Each row is a point on a tangle of strands that fork and nearly touch. The rows are in no order.
Two points are linked if the straight distance between their rows is under 42. Some points are linked to none.
<394>: [  0 -11  15   5  14   3  -7  -3  12   8 -13  -4 -13   1   7  -6  -4  -7
  -9  20  13  -9 -27 -13   4  -1 -11   4  24 -20   7  12  31  14  18  -7
 -16  -6   8 -13 -21  -8]
<1195>: [ 13   3   7  33   1  -5  -6  -6   0  28   1  17  15  27  40  -1 -17  -6
 -34   5 -14 -20  15  16   9 -17 -28 -14  24  28  -1   7  19  28 -14   3
  -8  35  -7 -11  17  27]
<1189>: [ -7   4   1  20   6  -6   0   3  -4  14  -6  13   6  17  30  13  -5  -2
  -8  11  -8 -21   6  10   1  -6 -19  -5  16  12   8   3  21   2 -17   8
  -7  16  -2 -12   8  14]
<143>: [-13  29 -21  -2  -6  -1 -12   2 -32 -22   8  23   9   6  11  26  16  -2
  27 -12 -23  -9  14  16 -11  -8   1   5 -22   4   4  -2  -1 -27 -31  16
  17  -7 -15  -8   7   3]
<174>: [ 12 -12  18  -5  23  -3 -21 -10  17   9  -6  12 -12  -1   4   1   0 -18
 -13  17  18 -15 -41 -19  -8 -13 -15  10  17 -24  -7   0  41  13  33 -19
  -7 -14  -5  -6 -20 -10]
<578>: [ -6  -6 -20 -20  -7  -7 -12   6  -3 -20   8  19  -9  -2 -13  15   8  -7
  27 -31   9  19  -7   1  -1  -6  -2   8 -33 -14  -9 -16 -15 -34 -19  -2
   7 -31 -20   5   1  -5]
<911>: [ -7 -15  18  21 -15  -5  31   3  11   6 -16 -45   4 -15 -13 -50   3  23
   2  29 -11 -35  20 -22   2  22  19 -25  30   7  23  37  -3  39  40  -2
 -15  15  24   2 -26  -4]
<758>: [ 12  -7  15 -10   0   4  13  -7  17   2 -15 -57 -10 -25 -37 -34  -7   9
 -24  31  27  55  -4  -8  22  39  34  10  -3   7  -7  -4 -51  31  31  -5
  -8   2  28  20   6 -15]
<761>: [ -3 -13   8  -9  16  -6 -15   1  15   7  -2  13 -18  -6  -3   2   3  -9
   3  -7  23  -1 -38 -14   0  -5 -12   9   3 -24  -6 -12  21  -5  11 -16
  -6 -24  -7  -1 -14 -10]
<595>: [  1  -4  -4   8   3 -19 -25   5   0   4   5  28  -6  19  24  26   5  -4
  -8  -5  13  -8 -20   1 -10 -17 -33   4   2  -7 -14 -11  33 -17  -9 -11
   0 -11 -20 -11   6   5]
<815>: [ -3  27  -4  17   1  -2  -8   1 -13   3  12  35  31  21  35  15  -6  -2
 -17 -10 -43 -32  35  38  -9 -18 -11  -8  16  39   9   1  -2   9 -23  15
  10  33 -15   0  31  22]
<1067>: [-18   9  -5   8   3  12  23  -2 -17   4   4 -15  -2 -14 -14  10  -5  10
  15  -2 -16  -9  15   2   7  10  33   3  -4   7  22   0 -23 -16 -10  17
   5  17  18   5   4  -8]
<1177>: [ -4 -16  19  10  -4   7  10   1  14  -1 -24 -42 -14 -11 -13 -38  -3  10
  -3  28   4  -3  -8 -20   6  21  12  -6  24 -10  23  33   3  35  48  -1
 -18   2  25  -6 -36 -10]
<8>: [-14  -3  -3   5   5  -7  -7   5  -3   5  -4  13 -13   8  14  16   3  -4
   5   0   9  -7 -16   0   2  -2 -14   7   2  -8   3  -5  18 -15 -13   2
  -7 -10  -4 -11  -3   2]
<1227>: [ -6 -14  14  22 -22  -9  34   1   8   5 -10 -57   3 -24 -24 -54   8  33
   0  27 -10 -33  23 -26   3  27  29 -24  27  11  20  33 -18  38  45  -1
  -6  18  25   7 -21  -9]
<688>: [ -4  17  -1  22   4  -4  -2   1  -9  11   5  29  24  21  36  11  -7  -2
 -18  -1 -33 -29  29  27  -3 -14 -13 -10  18  34   9   1   4   9 -21  13
   2  32 -11  -3  27  21]
<170>: [  5 -14  24  -6  12  10  -7  -5  20   1 -18 -16 -22 -13 -11 -26  -1  -8
  -7  20  16   4 -34 -22   4   5   2  11  23 -28  12  15  20  26  50  -8
 -14 -14  18  -4 -34 -17]
<692>: [-18   2 -13  -2  -1  -5  -7   6 -10 -11   0  16  -9   4   5  22   8  -4
  22 -12   3   2  -5   4   0  -2  -4  10 -17  -9   4  -9  -1 -28 -21   7
   2 -16 -10  -3   3  -3]
<50>: [ -7   1  -6  -2  -2  16  18  -9  -4   4   3 -34 -10 -17 -29   6  -9  11
   6   3   2  23   8  -1  12  23  44  12 -15   3   4  -3 -45 -11  -4  10
   5  11  23  14  10 -12]
<179>: [-12  -7   8  14   9   0   5   1   5  12 -13  -6  -8   2  11  -2  -8  -2
  -1  18   4 -13 -11  -5   7   6  -5  -2  18  -7  15  10  17   8   0   4
 -15   3  10 -13 -12   1]
<902>: [ 15   9  -5 -32  -3  19  16 -15   5 -10   0 -36   1 -14 -39   7 -10   5
  -9  12  15  50  11  11  -1  24  46  18 -22   7 -28 -17 -61  -6  -8   3
   8  10  19  32  29 -15]
<603>: [ 25  -8 -21 -44 -12   2   4   1  16 -19  11   8   2 -10 -36  -7   1 -12
  21 -44  22  51   9   1  -3  -1   7   4 -49  -8 -29 -28 -39 -27 -17  -8
  13 -29 -23  22   8   5]
<328>: [  9   9  -1  28  -2  -7 -12  -2  -5  22   4  23  13  27  43  10  -8  -5
 -26  -1 -12 -15  12  20   1 -16 -31  -7  15  25  -1   1  22  13 -20   7
  -2  29  -9 -11  21  26]
<215>: [-15   8  -7   4  -2  14  19  -7 -16   3   3 -19  -5 -14 -18  13  -5   9
  15  -4 -10   3  10   2   8  13  37   9 -12   1  14  -1 -29 -17 -10  16
   6  12  17   5   6  -9]
<556>: [-14  -7   1   1   8   1  -2   0  11   6  -9  -5 -19  -5  -4   1   0  -2
   8   1  17   5 -24  -7  12   7   1   9   2 -16   8  -5   4  -5  -1  -1
  -9 -14   8  -5 -13  -8]
<220>: [-13  51 -18  -6   0   9  -8  -3 -46 -24  27  25  30  -2   6  20  18   7
  14 -18 -48 -25  22  25 -13 -14  15  -7 -13  14  10   1  -4 -17 -32  20
  32   7 -10  -9   7  -3]
<504>: [-13  51 -18  -1  -1   3 -12   1 -36 -20  21  34  34   7  20  23  15   2
   6 -13 -47 -26  27  29 -18 -15   4  -5  -7  19   8   0   1 -13 -30  22
  26  10 -14  -8  15   8]
<534>: [ -9  23 -27  -2 -14 -13 -26  10 -26 -30  14  34  13  16  23  29  23  -1
  24 -15 -19  -4  10  15 -22 -13 -18   2 -25   3  -5  -1  11 -29 -30   5
  17 -17 -27 -10  12  10]
<724>: [-13   1 -18 -12  -6  -5 -10   5  -9 -20   4  17  -9   1  -5  21  11  -5
  29 -22   4  10  -4   4  -1  -4  -1  10 -28 -12  -3 -10 -11 -35 -22   4
   8 -23 -17  -1   2  -1]
<984>: [ -4  -7  -4 -11   0   8   4  -6  11   2  -4 -16 -19 -14 -26  -2   0  -3
  10  -8  21  35 -13  -5  15  18  23  13 -17 -13  -2 -13 -33  -9  -5   0
  -4 -13   9  13   2  -8]
<707>: [ -7  15 -26  -7 -16 -18 -29  15 -22 -34  16  36   8  18  18  29  21  -2
  26 -21 -16   2   7  10 -24 -15 -23   2 -28  -1 -11  -2  10 -34 -27  -1
  16 -25 -33 -10   9   6]
<303>: [ -3 -10   4  10  -5   7  28  -4  -2  10  -2 -59  -5 -26 -35 -16 -11  27
  -8  19   4  19  12 -12  15  35  44   3   2  12   6   9 -44  14  20   3
   0  21  33  14   6 -18]
<971>: [-21   8  -9  10   3   0   6   2 -15   0  -2   6  -4   1   6  18   2   1
  16  -1  -8 -13   5   8   3   4   6   6  -4   1  16  -3  -2 -19 -20  15
   1   2   6  -7   3   1]
<620>: [ 21 -10  20  14  13   5 -12 -10   7  14 -12  -1  -5  11  18  -4 -11 -14
 -28  33   4 -20 -18 -11  -1 -14 -22  -3  30 -11  -6  23  47  29  28  -9
 -13  13   6 -18 -21   2]
<530>: [  8 -18  28  15  -7   7  13   0  12   1 -26 -30   0   4   5 -39  -4   4
 -13  35  -8 -32  10 -17  -2   5  -6 -20  37  -2  14  44  26  44  47  -1
 -21  16  18 -11 -35   3]
<916>: [-16  -6  -1   4   7  -2  -3   2   4   5  -9   1 -16  -1   3   9  -1  -4
   9   4  12   0 -19  -4   8   6  -5   7   2 -15   8  -2  10 -10  -6   1
 -11 -10   5  -8 -10  -5]
<371>: [  0  -6   3  -7  -2   9  13  -8  12   5  -9 -42 -14 -20 -32 -13 -10   9
  -6  12  19  42  -4  -6  18  34  39  13 -10   0  -4  -5 -48  11   9   0
  -5   4  23  17   8 -11]
<1076>: [  3  -2   7  23   7  -4  -2  -1   0  20  -8   8   5  18  34   5  -9  -5
 -19  17  -2 -19  -2   6   4 -10 -24  -8  23   8   4   7  32  15  -9   2
 -12  18  -1 -18   2  14]
<249>: [ -4   6   6  26   4  -6   5   0  -2  18  -1  22  21  18  34   5 -11  -1
 -22   6 -25 -32  28  20   3 -13 -13 -14  24  32   7   3   7  18 -18  10
  -5  35  -6  -5  21  19]
<353>: [-15  10  -3  17   5  -3   7   4 -13   8  -2  15   9  10  24  15  -1   0
   0   5 -17 -25  14  14   1  -4  -9  -4   9  16  14   0  10  -7 -19  15
  -3  16  -1 -10  10  13]
<320>: [ -7  35 -20   8  -8  -6 -19   3 -28 -14  13  35  23  20  34  26  17  -2
   8  -9 -31 -14  21  24 -21 -15 -16   3 -10  15   3  -2  12 -15 -32  16
  18   6 -19 -11  22  20]
<639>: [ -9 -11   1  -8   7   2  -2  -1  16   5  -5  -6 -23 -13 -16  -6   0  -7
   9  -7  25  22 -28 -11  15  10   6  11  -5 -21   3 -12  -7  -4   3  -5
 -10 -21   7   3 -10 -10]
<1109>: [ -4 -14   4  15 -11   0  30  -3   0  10  -5 -66  -4 -28 -35 -29  -7  33
  -9  23   1   9  13 -19  14  35  43  -6   8  12  10  13 -41  22  32  -1
  -1  20  33  11  -2 -17]
<565>: [  8  13  -7  26  -3  -9 -17  -3  -8  19   5  27  12  32  45  17  -3  -3
 -23  -4 -14  -9  11  23  -4 -17 -34  -3   9  20  -3  -2  23   4 -21   7
   2  23 -13 -12  24  28]
<90>: [ 17 -11  22  29   0   0   4  -5   7  23  -8  -2  14  19  29 -24 -18  -9
 -33  24 -14 -30  16   1  12 -17 -21 -26  36  19  -3  25  28  45   8  -5
 -16  35  -1 -12  -3  21]
<874>: [  7  -6  10 -11   0   7  12  -9  16   3 -11 -48 -14 -20 -35 -23  -9   8
 -15  23  26  52  -6  -7  20  37  35  12  -5   4  -7  -7 -50  22  17  -4
  -6   2  25  20   8 -13]
<723>: [-14  -2  11  23   6  -3  18   4   1  16  -8   0   8   5  17  -5 -10   4
  -4  18 -13 -35  13   0   6   2  -2 -14  25  14  19  11  10  15  -6   8
 -13  24  11  -9  -2   8]
<234>: [ -1 -11 -11 -11  -6 -31 -29  19   3 -16  17  41   3  14  11  30  14   2
   9 -31   9   4 -14  -6 -22 -21 -38  -1 -19  -8 -19 -16  23 -34  -4 -21
  11 -36 -38  -3   6  -1]
<139>: [ 29  12   4 -51  -2  13  22 -12  16 -17  -4 -28   9 -10 -37   2  -6  -1
 -13  19  29  58  12  19 -12  25  34  16 -20  15 -44 -31 -61   1 -11   0
   3   9  17  44  40 -14]
<134>: [  8  14 -17  15 -13 -16 -29   4 -12   2  11  34   6  34  42  30  12  -1
  -8  -9 -12  -3   6  18 -20 -18 -39   3  -4   9 -11  -5  29 -18 -23   2
  11   2 -23 -12  22  23]
<501>: [  2 -13  14 -13  10   9  -5  -5  23   6  -9 -17 -24 -22 -23 -27   2  -8
   0   1  28  27 -34 -18  16  12  10  14   6 -25   6  -7  -3  16  27 -11
 -11 -20  14   7 -19 -16]
<527>: [-22   4   2  17   3   3  28   5 -10  12   1  -4  10 -10   1   2  -5  12
   6   4 -24 -33  20   3   6   6  19 -10  16  18  26   7  -7  -2  -8  15
  -3  24  17   1   4  -1]
<96>: [ 17  -8  18  17  11   2 -11  -8   3  19  -9   2  -4  17  23  -2 -11 -12
 -27  28   5 -19 -17  -6   3 -16 -25  -6  27  -5  -6  19  46  26  17  -8
 -11  14   3 -18 -11   7]
<1081>: [-10  -2  12  24   4  -5  21   4   2  17  -5   6  19   7  22 -10 -12   4
 -12  16 -24 -42  25   6   6  -3  -3 -21  32  26  14  11   6  20  -8   7
 -11  32   5  -2   8  14]
<244>: [ -2 -13 -13 -25  -5  -9 -10  12   7 -17  11  23  -8  -6 -17   7   8  -8
  25 -41  19  23 -13  -7   0  -7 -10   5 -31 -16 -11 -24 -10 -33 -11 -12
   7 -36 -23   7  -2  -6]
<333>: [ -7  37 -11  11   0  -1 -12   1 -20  -6  15  40  33  20  33  18   1  -1
 -13 -11 -47 -29  32  38 -15 -16  -7  -4   9  32   9   0   0   1 -26  17
  16  27 -15  -2  29  19]
<37>: [ 22 -11 -21 -44 -13  -2   0   7  11 -25  17  16   6  -9 -34  -5   1 -11
  27 -51  17  46   8  -3  -3  -7  -1   0 -54  -9 -23 -25 -33 -34 -15 -13
  18 -35 -28  17   3   4]
<727>: [  5  19 -17 -21  -5  31  12 -18 -23 -15  18 -27   1 -12 -35  17  -6   9
   7  -9 -11  24  17  11  -1   8  49  11 -30  -1 -13  -4 -45 -25 -18  12
  26   8  12  18  14 -16]
<84>: [-12  35 -19  -8  -3  20   6  -8 -41 -18  21   5  12  -9 -14  20   7   8
  20 -17 -33 -12  19  16  -2  -4  33   2 -22   2   9   0 -18 -27 -26  21
  29   6   1  -2   3  -9]
<406>: [  4 -11  10 -16   6   8   0  -4  23   8  -7 -24 -24 -22 -26 -27   1  -7
  -1  -2  30  39 -30 -14  21  17  14  13  -2 -19   1 -13 -19  14  20 -10
  -9 -19  13  11 -12 -13]
<1161>: [-17  -1   5  18   8  -1   8   2  -2  11 -11  -2  -5   3  13   5  -4   0
   3  13  -1 -18  -3  -2   9   6  -3  -2  14   1  16   7  13   0  -8   8
 -12   8   9 -11  -6   5]
<1077>: [ -4 -14  20  14   4   6  11   1  10   7 -21 -26  -8  -3   3 -25  -7   5
  -5  30   0 -19  -5 -16   5  10   1  -9  28  -9  19  29  21  30  30  -1
 -20   7  20 -14 -30  -2]
<308>: [-17  18  -7  13   3   3   7   2 -22   1   3  16  12   6  17  18   3   1
   9   0 -25 -27  18  18  -5  -4   4  -1   3  17  18  -2   1 -14 -22  20
   5  16   2  -6  11   7]
<10>: [  4 -18  24   4   1  14   3  -1  16  -5 -27 -33 -15  -8 -11 -35  -3   2
  -7  28   5  -4 -15 -21   1  13   4   1  27 -19  18  33  15  35  59  -2
 -18  -3  25  -6 -39 -13]
<635>: [ 32  -9   1 -43  -3   8  14  -2  30  11   4 -15  -6 -21 -38 -27   5 -12
   3 -21  47  64 -10  -3   7  12   4   7 -25 -10 -31 -42 -31   3   0 -15
   0 -20  -1  30  14   4]
<1287>: [ -4  22 -17 -12  -3  29  13 -15 -30 -11  18 -16   4 -13 -27  18  -3  12
  13 -12 -19   8  18  12   0   3  46   7 -26   0  -1  -2 -34 -26 -18  17
  24   9  13  10   7 -15]
<427>: [ -3   2 -26 -12 -18 -24 -31  22 -13 -36  18  38   9  16  11  29  21   0
  25 -29 -10   9   3   3 -26 -18 -29  -2 -32  -6 -16  -5  10 -38 -19 -12
  17 -34 -39  -7   7   2]
<349>: [ -4 -11  -5 -14   3   3   0  -3  16   2  -2  -5 -20 -14 -22  -5  -1  -7
  13 -16  24  32 -20  -6  15  10  11  13 -17 -17  -4 -18 -21 -12  -4  -5
  -4 -23   2  11  -4  -9]
<612>: [ 14 -19 -16 -39 -10 -15  -5  20   6 -24  24  29   9  -9 -26  -2   3  -5
  27 -62  17  33   0 -13 -10 -15 -18  -6 -46  -9 -15 -24 -13 -36  -4 -24
  20 -42 -35  10  -6  -2]
<237>: [ 13 -14  24  13   8   9  -1  -5   8   8 -18 -10  -5   8  14 -16 -10  -8
 -21  34   1 -21 -14 -14   1  -8 -15  -6  32 -13   4  29  41  32  35  -5
 -17  11  14 -16 -27  -1]
<1155>: [ 31 -11  -8 -45  -7   5  14   0  28   1   8  -5  -2 -16 -38 -18   3 -11
   8 -33  40  62  -1  -1   3   8   6   6 -36  -8 -31 -40 -36 -12  -9 -11
   4 -24  -9  30  16   5]
<255>: [  2 -18  26  18 -11   4  21   3  13   0 -25 -36   1  -2   0 -48   1  11
  -7  35  -9 -33  16 -20  -3  12   2 -24  34  -1  17  45  18  44  46  -1
 -20  13  19  -7 -35   0]
<736>: [ 15  -9  17   4  18  -1 -20 -11  11  11  -7   9 -11   5  14   3  -4 -16
 -20  23  14 -18 -37 -14  -4 -15 -21   5  23 -19  -8   9  47  18  28 -15
 -10  -3  -4 -11 -19  -5]
<925>: [ -8  10 -14   9  -5 -13 -17   7 -14  -5   3  29   0  21  27  28  11  -1
   7  -7  -5  -7   0  12 -12 -11 -26   4  -7   0  -3  -6  21 -22 -25   6
   4  -8 -18 -11  12  11]
<1068>: [  8  -7  13  19  10  -1  -6  -3   1  19  -7   3  -1  17  30   2  -9  -7
 -22  23   3 -20 -11  -1   5 -12 -25  -8  25   1  -2  11  38  20   1  -3
 -12  14   0 -20  -6  10]
<714>: [ -3  -6   1   4  -3   8  20  -6   3   7  -6 -53 -10 -21 -33 -13 -12  18
  -5  18   9  29   4 -10  16  33  43   9  -5   6   4   3 -47  11  14   4
  -3  13  30  16   7 -14]
<735>: [ 14 -15 -20 -38 -11  -7  -3  12   9 -22  18  22   2 -10 -29  -1   5  -9
  28 -55  19  37   0  -7  -3 -10 -10  -1 -47 -12 -18 -26 -22 -35 -10 -16
  15 -40 -30  13  -3   0]
<446>: [ -4 -15  20  20 -11   1  25   2  11   3 -22 -43   0  -9  -6 -45   1  17
  -1  31  -9 -31  15 -21   0  18  10 -22  30   1  21  40   6  39  44  -1
 -18  14  22  -5 -32  -1]
<370>: [  8 -10   4 -22   3   8   4  -6  23   7  -3 -20 -21 -20 -32 -23   2  -8
   0  -8  34  49 -22  -9  20  17  17  14 -12 -14 -10 -22 -28   7   8  -8
  -7 -19  10  19   0  -9]
<131>: [ 31 -11 -12 -51 -10   6  11   1  26  -6  11   2   2 -13 -38 -13   2 -12
  15 -40  34  60   5   2  -3   1   4   4 -44  -7 -31 -37 -38 -19 -13 -10
   9 -26 -18  28  14   8]
<38>: [ 14  -8  19  33  -2  -4   1  -6   7  25  -2   6  17  21  34 -20 -21  -8
 -37  14 -18 -30  23   9  14 -19 -22 -25  33  30  -4  18  16  45  -1  -5
 -14  39  -5  -7  10  26]
<306>: [  7 -23 -13 -33  -6 -21  -9  22   7 -21  22  34   6  -8 -21   5   5  -4
  23 -60  20  23  -6 -16 -13 -20 -25  -4 -40  -9 -16 -29  -3 -36  -2 -26
  18 -42 -35   7  -7  -5]
<669>: [ -2  -5  -3  -9   1  10  10  -8  12   4  -5 -32 -17 -18 -29  -6  -7   2
   2   4  21  41  -8  -6  17  26  33  14 -14  -6  -3  -9 -42   0   1   2
  -4  -3  16  16   7 -10]
<25>: [  1 -12  17  -8  12   8  -7  -3  20   3 -14 -14 -23 -18 -15 -24   1  -7
  -1  10  22  13 -38 -19  11   9   6  12  13 -28  11   3   8  19  36  -8
 -12 -18  16  -2 -26 -19]
<1017>: [  0 -15   4 -14  16 -14 -17   2  16   4   4  21 -11  -8  -7   4   6  -9
   6 -18  28  -1 -37 -16  -3 -12 -18   7  -2 -23 -10 -22  23 -11  13 -26
   1 -30 -16   1 -11 -10]
<638>: [ 18 -12  25  25   2   4   4  -6   6  18 -13  -8   8  16  25 -25 -14  -8
 -29  30 -12 -29  11  -6   7 -12 -20 -22  36   8  -2  29  35  44  18  -6
 -19  28   6 -13 -13  16]
<1015>: [ 16  -1  11  33  -3  -7  -4  -6   5  29   2  15  16  25  38 -11 -22  -8
 -39   4 -18 -24  19  16  14 -21 -26 -20  28  34  -4  10  13  39 -11  -2
 -11  42  -6  -9  18  28]
<118>: [-10  31 -18 -10  -2  26  11 -11 -37 -14  21  -5   8 -12 -20  19   2  11
  18 -17 -30  -6  18  16  -2  -2  39   3 -22   2   9  -2 -26 -26 -23  21
  26   9   7   4   5 -14]
<955>: [-10  49 -14   6  -1   1 -13   1 -29 -15  19  37  35  14  28  22  12   0
  -2 -12 -48 -27  31  32 -19 -16  -3  -3  -1  25   7   1   2  -5 -28  20
  23  16 -16  -6  22  12]
<495>: [ 23  13  -1 -44  -4  18  20 -14   8 -14  -1 -31   6 -10 -39   8  -8   4
 -13  16  20  53  14  15 -10  23  41  19 -22  11 -39 -23 -63  -4 -10   1
   8  10  21  40  37 -16]
<797>: [ 21 -17  29  22   0   7   7  -5   7  14 -16 -13   9  17  19 -30 -12  -8
 -29  33 -11 -32  11 -10   5 -14 -19 -23  39   3  -1  38  37  48  32  -5
 -19  28   7 -12 -20  15]
<750>: [  7 -16  24  -5   8  13  -4  -4  20  -4 -23 -23 -21 -14 -13 -32  -1  -4
  -8  22  12   4 -27 -21   5   9   5  10  24 -23  16  24  16  30  59  -6
 -15 -10  23  -4 -37 -18]
<1055>: [ -1 -16  -1 -14  11 -23 -19   8  13   0  11  31  -8  -2  -2  13   7  -6
   8 -26  26  -1 -32 -12 -10 -17 -26   5  -9 -16 -14 -25  23 -22   5 -27
   3 -35 -25   1  -5  -8]
<424>: [-21   9  -6   9   3   8  15  -1 -18   3  -1   0   0  -6  -1  15   0   5
  16  -2 -13 -14  11   5   6   7  18   4  -3   4  19   0 -13 -18 -16  19
   1  11  11  -2   3  -3]
<1138>: [ -2 -18 -10 -24  -2 -17 -11  14   8 -13  12  27  -7  -5 -13   9   8  -6
  22 -40  20  14 -19 -10  -5 -12 -19   2 -27 -15 -12 -25   0 -31  -5 -17
   7 -38 -23   6  -5  -6]
<1023>: [  2 -20  -8 -26   2 -24 -15  19  10 -12  19  37   2  -7 -14  11   8  -2
  19 -50  22  11 -16 -16 -12 -19 -27  -2 -29 -11 -13 -31   7 -32   4 -28
  15 -42 -32   6  -5  -4]
<53>: [  1 -12  12  -6  20  -4 -16  -2  17   8  -3  11 -16  -4   1   2   3 -11
  -4   6  23  -7 -39 -16  -2  -9 -15  10  11 -24  -3  -8  33   2  18 -18
  -7 -22  -4  -5 -17 -11]
<115>: [-18   2  -8   8   3  -3  -4   3 -10  -1  -3  14  -6   6  13  21   5  -3
  13  -3   3  -8  -6   6   1  -2  -8   5  -5  -3   8  -6   9 -21 -21   8
  -3  -5  -3 -10   2   2]
<49>: [  8  14 -12 -21  -4  28  15 -17 -11 -10  11 -33   0 -13 -36  15 -11  10
  -1   0   0  34  16  11  -1  15  50  16 -25   4 -17  -9 -54 -19 -11   9
  16  11  20  26  20 -18]
<1213>: [-13   3  -9  -1   0  15  16 -10  -9   2   1 -24 -10 -15 -24   9  -7   9
  12  -2  -1  14   6   0  11  18  39  12 -16   1   8  -4 -37 -15  -8  10
   4   7  18  10   8 -10]
<1293>: [-17   0   8  21   8  -2  17   3  -2  12 -10  -6   4   0  13  -2  -7   7
   1  15 -11 -26  10  -2   7   7   2  -7  18  10  21   8   7   8  -5  10
 -12  17  12 -10  -4   4]
<165>: [  3 -13  18  -3  17   5  -9  -6  16   4 -14  -5 -16  -7   0 -12  -2 -11
  -7  19  16  -5 -33 -19   4   2  -6   9  23 -25   7  11  28  19  34  -8
 -14 -11  12  -6 -27 -12]
<765>: [ -7   1  11  26   6  -6  13   3   2  17  -2  12  20  13  28  -7 -14   1
 -20  11 -26 -39  27  11   5  -8  -8 -18  31  30  11   9   7  22 -11   7
  -9  35   0  -3  15  18]
<130>: [-18  27 -14   6   0   1  -2   2 -29 -12   6  21  12   5  15  24  11   0
  16  -8 -25 -20  16  17  -8  -6   4   3 -11  10  13  -2   2 -21 -28  20
  12   6  -7  -7  11   6]
<1098>: [-12  29 -16   8  -3  -4 -12   3 -27  -9   8  30  17  17  29  24  14  -1
   8  -6 -26 -17  19  23 -15 -11 -12   2  -6  14   8  -2  10 -19 -30  19
  13   6 -14  -8  17  13]
<952>: [ -2  -5 -18 -10 -13 -27 -30  20  -7 -25  17  41   5  18  14  30  18   0
  16 -28  -1   5  -6   1 -24 -18 -36  -1 -24  -7 -17 -10  19 -37 -11 -14
  13 -33 -37  -6   7   2]
<457>: [  9   6  -7 -21  -2  22  17 -14  -3  -5   4 -41  -3 -13 -37   9 -11  10
  -7   9   9  42  13   7   4  23  48  16 -21   7 -19  -9 -57  -9  -4   6
   8  14  24  28  24 -18]
<877>: [ -7 -13  17  12   1   4  13   1  13   7 -22 -35 -11  -9  -6 -28  -6   8
   0  27   3 -10  -8 -18   9  18  10  -6  23  -8  24  29   7  29  31   0
 -17   5  22 -10 -28  -7]
<228>: [ 12  14 -12  21 -10 -12 -24   0 -10  12   9  30   8  34  46  24   4  -3
 -18  -7 -10  -5   7  20 -11 -17 -37   1   3  14  -9  -4  26  -3 -25   5
   7  14 -17 -10  24  23]
<920>: [  6 -15  22  13   7   8   4  -3  10   7 -21 -17  -5   4   9 -21  -9  -4
 -13  33   0 -22  -8 -13   1   1  -9 -10  32 -10  10  31  32  32  34  -2
 -18   9  15 -14 -30   0]
<112>: [-11  33 -28  -3 -10  -5 -19   6 -34 -30  16  30  14   9  14  27  23  -2
  28 -14 -27  -8  14  16 -19 -12  -4   4 -27   4   0   0   3 -28 -34  12
  22 -10 -22 -11   9   7]
<326>: [ 18 -19  31  17  -3   8   9  -2  10   7 -23 -19   3  12  14 -35  -8  -3
 -21  38 -10 -33   9 -16  -1  -7 -14 -21  38  -1   5  42  38  45  44  -3
 -21  21  15 -13 -28   9]
<1083>: [ -4 -17  11  23 -26 -14  38   1   6   7  -5 -62   5 -31 -33 -57  10  42
  -4  25 -12 -31  26 -27   2  30  34 -27  27  14  15  29 -24  38  47  -5
  -2  20  25  12 -16 -14]
<928>: [ -1  -8  -4  -1   6 -23 -26   8   4   1   7  29  -9  14  15  28   8  -3
  -1 -12  14  -7 -26  -3 -11 -20 -34   4  -3 -12 -16 -16  32 -21  -3 -15
   2 -22 -24  -6   2   0]
<147>: [ -7   2 -11   7   0 -14 -19   7  -7  -1   1  26  -5  18  26  27   9  -1
   2  -6   3  -5 -10   6 -10 -13 -29   4  -4  -3  -7  -7  25 -21 -20   1
   0  -9 -15 -10   8   8]
<405>: [ -7 -11  13  10  13   2   0  -2   9  10 -15  -9 -13   2   9  -6  -6  -4
  -5  21  10 -11 -20  -9   7   2  -7   0  20 -15  10  13  25  12  10  -1
 -16  -3  12 -14 -19  -3]
<413>: [  1  14 -18   9 -12 -18 -27   9 -15  -8  12  34   6  28  35  31  15   0
   0 -11 -10  -3   4  16 -21 -18 -37   4  -9   4 -12  -4  26 -22 -25   2
  11  -6 -24 -11  19  17]
<1247>: [ 21 -11   4 -33   1   9   7  -3  29  11   1 -18 -13 -22 -36 -28   5 -12
   0 -15  42  60 -19  -7  16  14  12  12 -17 -12 -22 -32 -30   7   6 -13
  -4 -21   5  25   8  -4]
<520>: [-13  46 -19  -8  -2  17  -1  -4 -46 -22  25  16  21  -6  -3  21  15   7
  16 -17 -42 -20  21  21  -8  -9  25  -5 -18   7   9  -2  -9 -23 -30  21
  30   6  -4  -6   4  -8]
<1234>: [ -1 -15  -7 -10   4 -27 -25  14   6  -6  13  36  -1   8   7  25  10  -2
   6 -27  17  -2 -24  -9 -16 -20 -33   2 -12 -12 -18 -21  25 -28  -2 -23
   7 -33 -32  -2   1  -2]

A fork is a point with three links. Follow the links from the first point to the second and name the forks in between, in order.
<1109>; <758>: <371>
<320>; <427>: <130>
<984>; <244>: <115>
<394>; <25>: <170>
<714>; <971>: <371> > <115>
<134>; <427>: <1234>
<1055>; <308>: <1234> > <130>

A fork is a point with three links, a tip a point with one. Leave the first point through the second and follow the links. Name the first fork or tip that comes.
<1138>; <244>: <115>
<1017>; <761>: <736>
<1287>; <727>: <139>
<90>; <638>: <1083>

Name the points in between on the shortest way along the links from the first point to the second, in order.
<1015>; <797>: <38> > <90> > <638>
<1189>; <320>: <353> > <308> > <130> > <1098>
<370>; <877>: <406> > <501> > <25> > <170> > <750> > <10> > <1177>
<37>; <1155>: <603> > <131>
